Each row is a point on a tangle of strands that fork, close into loops and nearly touch. The rows are in no order.
Two points are linked if the straight distance between their rows is under 103.
<47>: [  6 -28 -31  16  36  18  19  -7  32  53  15   7  15   5  27 -44  -5  -9
  -1  -9  37  44  27  31]
<711>: [-19  11 -16  45 -17  20 -39 -30  36  29  37 -28  18  11  35  10 -34  -5
  46  13 -22   6 -36 -66]
<801>: [-14  12  42   9  -3  49  -3 -23   2   1  -9 -45  36  43  -7 -62   8  -3
 -22  12  15  10 -10 -52]
<818>: [-24  15  21  14  13  15 -38  13 -26  29   7 -16  12  40  16 -18  22 -28
  12  -4  -9  35 -28 -31]
<597>: [-17   6 -29  10 -25  20 -22 -26  21   6  37 -29 -11  33  26  -6 -17  -6
  35  13 -28  -4 -33 -37]
<600>: [ -5   4 -19  -8 -51  22  23 -30  56  -9  -1 -50  21  -7  -9   6 -24  -5
  13  -7   0 -21  18 -40]
<130>: [-32  20  12  18  -1 -17  78  -1 -40 -13   4  54 -32 -71   7  -6 -52  27
  18  -8 -17 -17 -14  17]
<482>: [ -8  45  13   2  25  -4  28  -4 -20 -23 -11  20   0 -12 -18  28  29  -8
 -11 -18 -39 -18  -9  27]
<292>: [ -5  34  -1  -9   4  18 -23 -38 -16 -35  -5 -21  -3  29  -1  -9  31  -4
  -4  35 -61 -49 -40 -15]
<119>: [-26 -13  15   7 -28  50 -12 -46  24  15 -18 -79  42  33  13 -69 -16 -22
   6  11  19  -2   8 -79]
<836>: [ 50  -8 -53 -26   2 -10 -46 -26  23 -62 -12 -12 -16  31 -26   8  28   9
 -12  35 -33 -49  14  17]
<594>: [-11  16  -4   1  -3 -37   7  16 -51 -16 -25  10 -10 -22  -7  54  39 -32
  -4 -17 -46 -13  18  37]
<463>: [ 14 -30 -52  11  11   2 -42 -22 -19 -40  19  -9 -22  49  26 -20  27 -37
 -14  26 -24  -1  19  35]
<580>: [ 25   8  52 -22  25  -4 -61  -3 -66 -21 -33 -21  26  59 -33 -47  17  17
 -42  23 -15 -49 -38 -59]
<31>: [ -1   2  21  -5   1 -34 -31  54 -34  21   3  23 -16   6  -1  30  24  -8
   6 -39  22  35  -2  25]
<483>: [ 22 -35 -12  13  12  13 -46  13  -1   0  -2 -26  19  51   8 -31  24 -35
 -26  12  24  52  28   5]
<36>: [ 20   3  37  -2  43   4  -7  38  -6 -70 -19  40   3  28 -61  23  40  12
 -65   8  29  -1  39  27]
<13>: [ 36 -17 -15 -28 -10 -21  42  20  41   4  -5  19  -2 -41 -25   3 -36  62
  -7 -23  35  -6  22  20]
<566>: [ 20   4 -25 -11  -8  33  21 -39  51   3 -16 -38  32 -17 -10  -4   8  -4
   0  -5  -8 -24  14 -10]
<101>: [ -9 -12   2   8   3 -27  32   7 -19 -18  43  73 -70 -43  20 -24 -46  72
  27  -2  29  -6 -30  33]
<247>: [  0  12  25  -4  30  10 -67   3 -49   8  -1 -18  13  52  11 -32  39 -25
  -1  11  -9  23 -49 -29]
<181>: [  4 -13  -6  -1   7 -46 -18  44 -44   6 -14  11  -4 -14   0  39  35 -30
  -8 -30  -5  20  17  38]
<15>: [-28  -2  -2   4 -52   2  50  -7  39   7   7 -29   8 -25  -2  16 -48  -7
  18 -21  10  -5  22 -30]
<273>: [-23 -35   3  10   8 -49  42  32 -67   9 -16  36 -25 -45  19 -10  -9  -4
  -6 -14  20  28  37  47]
<584>: [ 17 -34  -8  17  23 -21  34  19 -19 -40 -11  43  -3 -13 -13  -7  -8 -19
 -48  -7  19  20  62  69]
<271>: [-13 -21 -21  -9 -28  34 -34 -51  26  38 -25 -81  34   8  31 -14  14 -53
  24  41 -24 -30   9 -54]
<699>: [-27  -1  25  22 -13 -22  69   5 -33 -30  23  64 -53 -76  14 -24 -73  64
  21  12  20  -7 -22   3]
<213>: [-41  50  35  29 -22  20 -11  -5 -28  -9  10 -24   8   9   4  31   8 -25
  21  -1 -53  -2 -40 -42]
<321>: [ -2 -28   0  14  22   1  56   8  13  57  10  41   1 -31  23 -42 -31  12
   2 -12  50  39  16  41]
<239>: [ 37  15 -48 -33 -17 -11  -9 -14  32 -43   5   6 -30   8 -26  27   9  27
  13  13 -36 -54  12  21]
<606>: [ 46 -34   1 -18  -6   1 -58  14  -5 -21 -29 -42  35  49 -16 -30  22 -15
 -45  19  24  25  20 -18]
<29>: [-18 -20 -19  -2 -29  35  -8 -46  30  25 -22 -79  42  22  21 -40   8 -43
  11  18   7   0  34 -51]
<510>: [ -3  14  42  -4  15   7  45  25  -9 -15  24  70 -39  -4 -17  -2 -14  48
 -13  -5  48   0  -1  48]
<538>: [ 35   2 -42 -28 -21 -22 -25   4  22  -9  22  -1 -28   1  -8  38   2  29
  22  -6 -30 -26  -9  15]
<716>: [ 17 -22 -26  11  32  12 -12  -4   8  24  12   3   6  30  25 -28  16 -24
 -13  -5  18  35  10  35]
<660>: [-51  -8  40  33  -9 -28  58  22 -15  45 -20  27  12 -73  13  -6 -54  17
  14 -21  23  39  10 -14]
<89>: [ 24  -4  29   5  40  -2  18  23   4 -28 -23  33  22   7 -25   6  24 -16
 -60 -10  38  32  32  50]
<846>: [  6 -21 -57  -2  -7   1  -6 -23  -9 -12   8 -19 -16  12  23  18  28 -55
  -4  35 -44 -26  31  36]
<88>: [ 40 -14  23 -30 -32   6 -58  48   0  -7  -4 -26  15  47 -35   1  17  15
 -17   7  37  28  10 -19]
<256>: [  2 -45   1  17   4 -48  23  35 -56 -24  -9  43 -28 -23   9  -4  -3 -15
 -29 -11  27  25  60  71]
<44>: [-28  52  34  22  -2  62  38 -54  31 -28  -2 -33  41 -13 -23  -9  -3   2
 -14   8 -30 -33 -31 -58]
<453>: [-10   0  18   1  33 -37 -18  35 -16  42  13  54 -27 -18  12  24   4  11
  21 -44  26  24 -46  16]
<651>: [  5  -4 -25 -13 -17  12 -49 -18  -1  30 -19 -56  23   6  25  17  27 -37
  18  33 -49 -21 -14 -29]
<478>: [  0  22  19 -14  61 -32  -1  16  -3  24  -6  55 -15 -30  -3  16  14   2
  -2 -46  16  14 -57  23]
<312>: [-29 -32 -47   8  -9 -12 -19  16 -11  67   2 -37   4  -5  35  42   6 -39
  48   3 -32   6  22  -8]
<564>: [-27 -10 -32   3  -8   9 -29  -5 -17  49  -9 -49  12  11  32  29  30 -59
  30  24 -41   0  13 -11]
<19>: [ 28  15  30 -27  37 -15 -33  26   7 -24  14  63 -43  22 -31  17  24  41
 -10 -13  44  -1 -34  43]
<276>: [ 25  31  16 -35  54 -26 -28  22  12 -13  -5  54 -22  -6 -35  30  26  24
 -14 -33  14  -2 -46  24]
<834>: [-28  -4 -35 -23 -49 -20  22  -6   8  20  -6 -29 -24 -31  25  64  -5 -38
  30  25 -43 -53  24  14]
<266>: [-24  46  20  14  11  10  48  -9  -3   2  -8  15  20 -37 -12  29  -3  -3
   4 -20 -35 -12  -6   2]
<84>: [-21  36  12 -15 -12  58  51 -45  40 -47 -22 -44  42 -16 -41   9   7   4
 -25   8 -13 -53  27 -49]
<786>: [ 11 -26 -56 -19 -44  15 -40 -25  35   9  35 -58 -11  35  21 -18 -26  -5
  43  22 -10 -12  -3 -44]
<173>: [ 22 -11 -40 -19 -12 -38   3  18   3  -3  24  25 -47  -7   9  16 -12  38
  21 -25  -4 -15   1  28]
<2>: [-21 -13 -18  17  14 -23 -16  20   1  74   5   1   8 -23  30  31 -14  -3
  42 -25 -12  27 -12 -14]
<701>: [ 27  -7  37 -25  37  -6   9  17  10  -6   9  87 -44   0 -22   6   6  45
 -18  -9  67   8 -25  70]
<90>: [-15  20  21  13  10  36  -6 -19  10  25   1 -24  35  24  10 -32  15 -17
   3  -2  -4  23 -12 -29]
<8>: [ -5  15  24  50  18   5  -5  -3  49  57  17  29  22 -28  20  10 -36  23
  20 -25  30  36 -43 -27]
<421>: [-31  53  54  38 -11  32   2 -22   9 -15   5 -23  36  -1 -13  11  -7  -2
   1  -4 -27   0 -51 -68]
<401>: [-18   8  47   2  19  10  79  20 -37 -32   2  82 -42 -35 -21 -26 -34  42
 -15  11  45  -8  19  50]
<258>: [-46   3  29  45 -40 -14  58   5  22  26   7   6  12 -51   5  15 -70  12
  22 -22  27  22  13 -37]
<607>: [ -2  -4 -43 -11 -23   1  16 -22  19   4  -9 -23 -14 -15  22  37  16 -49
   8  35 -42 -45  25  29]
<82>: [-34  45  34  31  11  12  72  -6 -10 -12  11  42  -3 -42  -6  10 -32  15
   2 -23 -11  -8 -15   1]
<120>: [ 37 -25 -33 -36 -44   4 -62  -3   7  -6  13 -59   5  49  -1 -20  -7   7
  17  21  -8  -7 -10 -47]
<377>: [ 20 -24   0 -10  19 -17  57  12  14  22  -8  48  -6 -46   3 -30 -36  41
 -12 -13  46  17  11  38]
<112>: [ 20   9 -26 -12  14  27  38 -38  35 -28 -16 -18  28  -6 -16 -14  17 -15
 -29   3 -14 -22  29  25]
<201>: [ -4  15  -8 -13   2  33  40 -30  25 -65 -27 -27  25   4 -48   3  18 -10
 -43  24 -13 -49  59  -6]
<192>: [-40 -25  16  11   4 -50  50  32 -53  41 -32  24  -8 -69  21 -12 -15   8
   4 -14  15  41  17  15]
<71>: [ 40 -11  -2 -34 -41   1 -64  33  -5 -17  20 -34 -10  55 -17 -11  -3  25
   7  13  17  18  -4 -26]
<823>: [ 29 -20   4 -24 -34  -5   8  40  34  17   0  -3   1   3 -24  12 -18  34
  -6 -18  50  28  29   9]
<802>: [ 46 -14  10 -33 -18  -9 -23  53  14 -24 -17  -4  10  24 -39  30  17  23
 -36  -7  41  18  37  12]
<790>: [-11  27  23  57   6  17 -31 -17  46  41  24   3  33  -2  23  15 -32  12
  31 -11  11  32 -42 -58]
<381>: [ 10 -13 -26  -9   2 -44   1  21  -7   6  42  56 -60 -23  20  -1 -26  58
  30 -24  14  -6 -26  35]
<397>: [ 37 -16 -43  -6  12  -6 -59 -29  -9 -51  -5 -21  -7  49   0 -23  28 -20
 -24  42 -36 -25  -6  16]
<422>: [-26  35   3  10   5  23 -16 -31 -33  -5   7 -15   0  23  16   9  41 -41
  17  20 -69 -24 -35  -8]
<209>: [ 21  -2  32 -16  24  -7 -66   0 -54 -16 -17 -17  15  56 -10 -48  31  -5
 -29  18 -16  -5 -36 -31]

A piece is all that can be reached along the links. How many separate loops has the piece of each point below (a circle has one, a figure eight two, a Y none), and how many tips (points with one link)?
<482> => loops 0, tips 2
<321> => loops 1, tips 1
<580> => loops 0, tips 2
<112> => loops 0, tips 2

A tip is a point with one link. Name the tips that can be reached along the links from each point below, in the order of the rows.
<823> => <8>
<600> => <292>, <36>
<181> => <834>, <401>
<564> => <580>, <2>
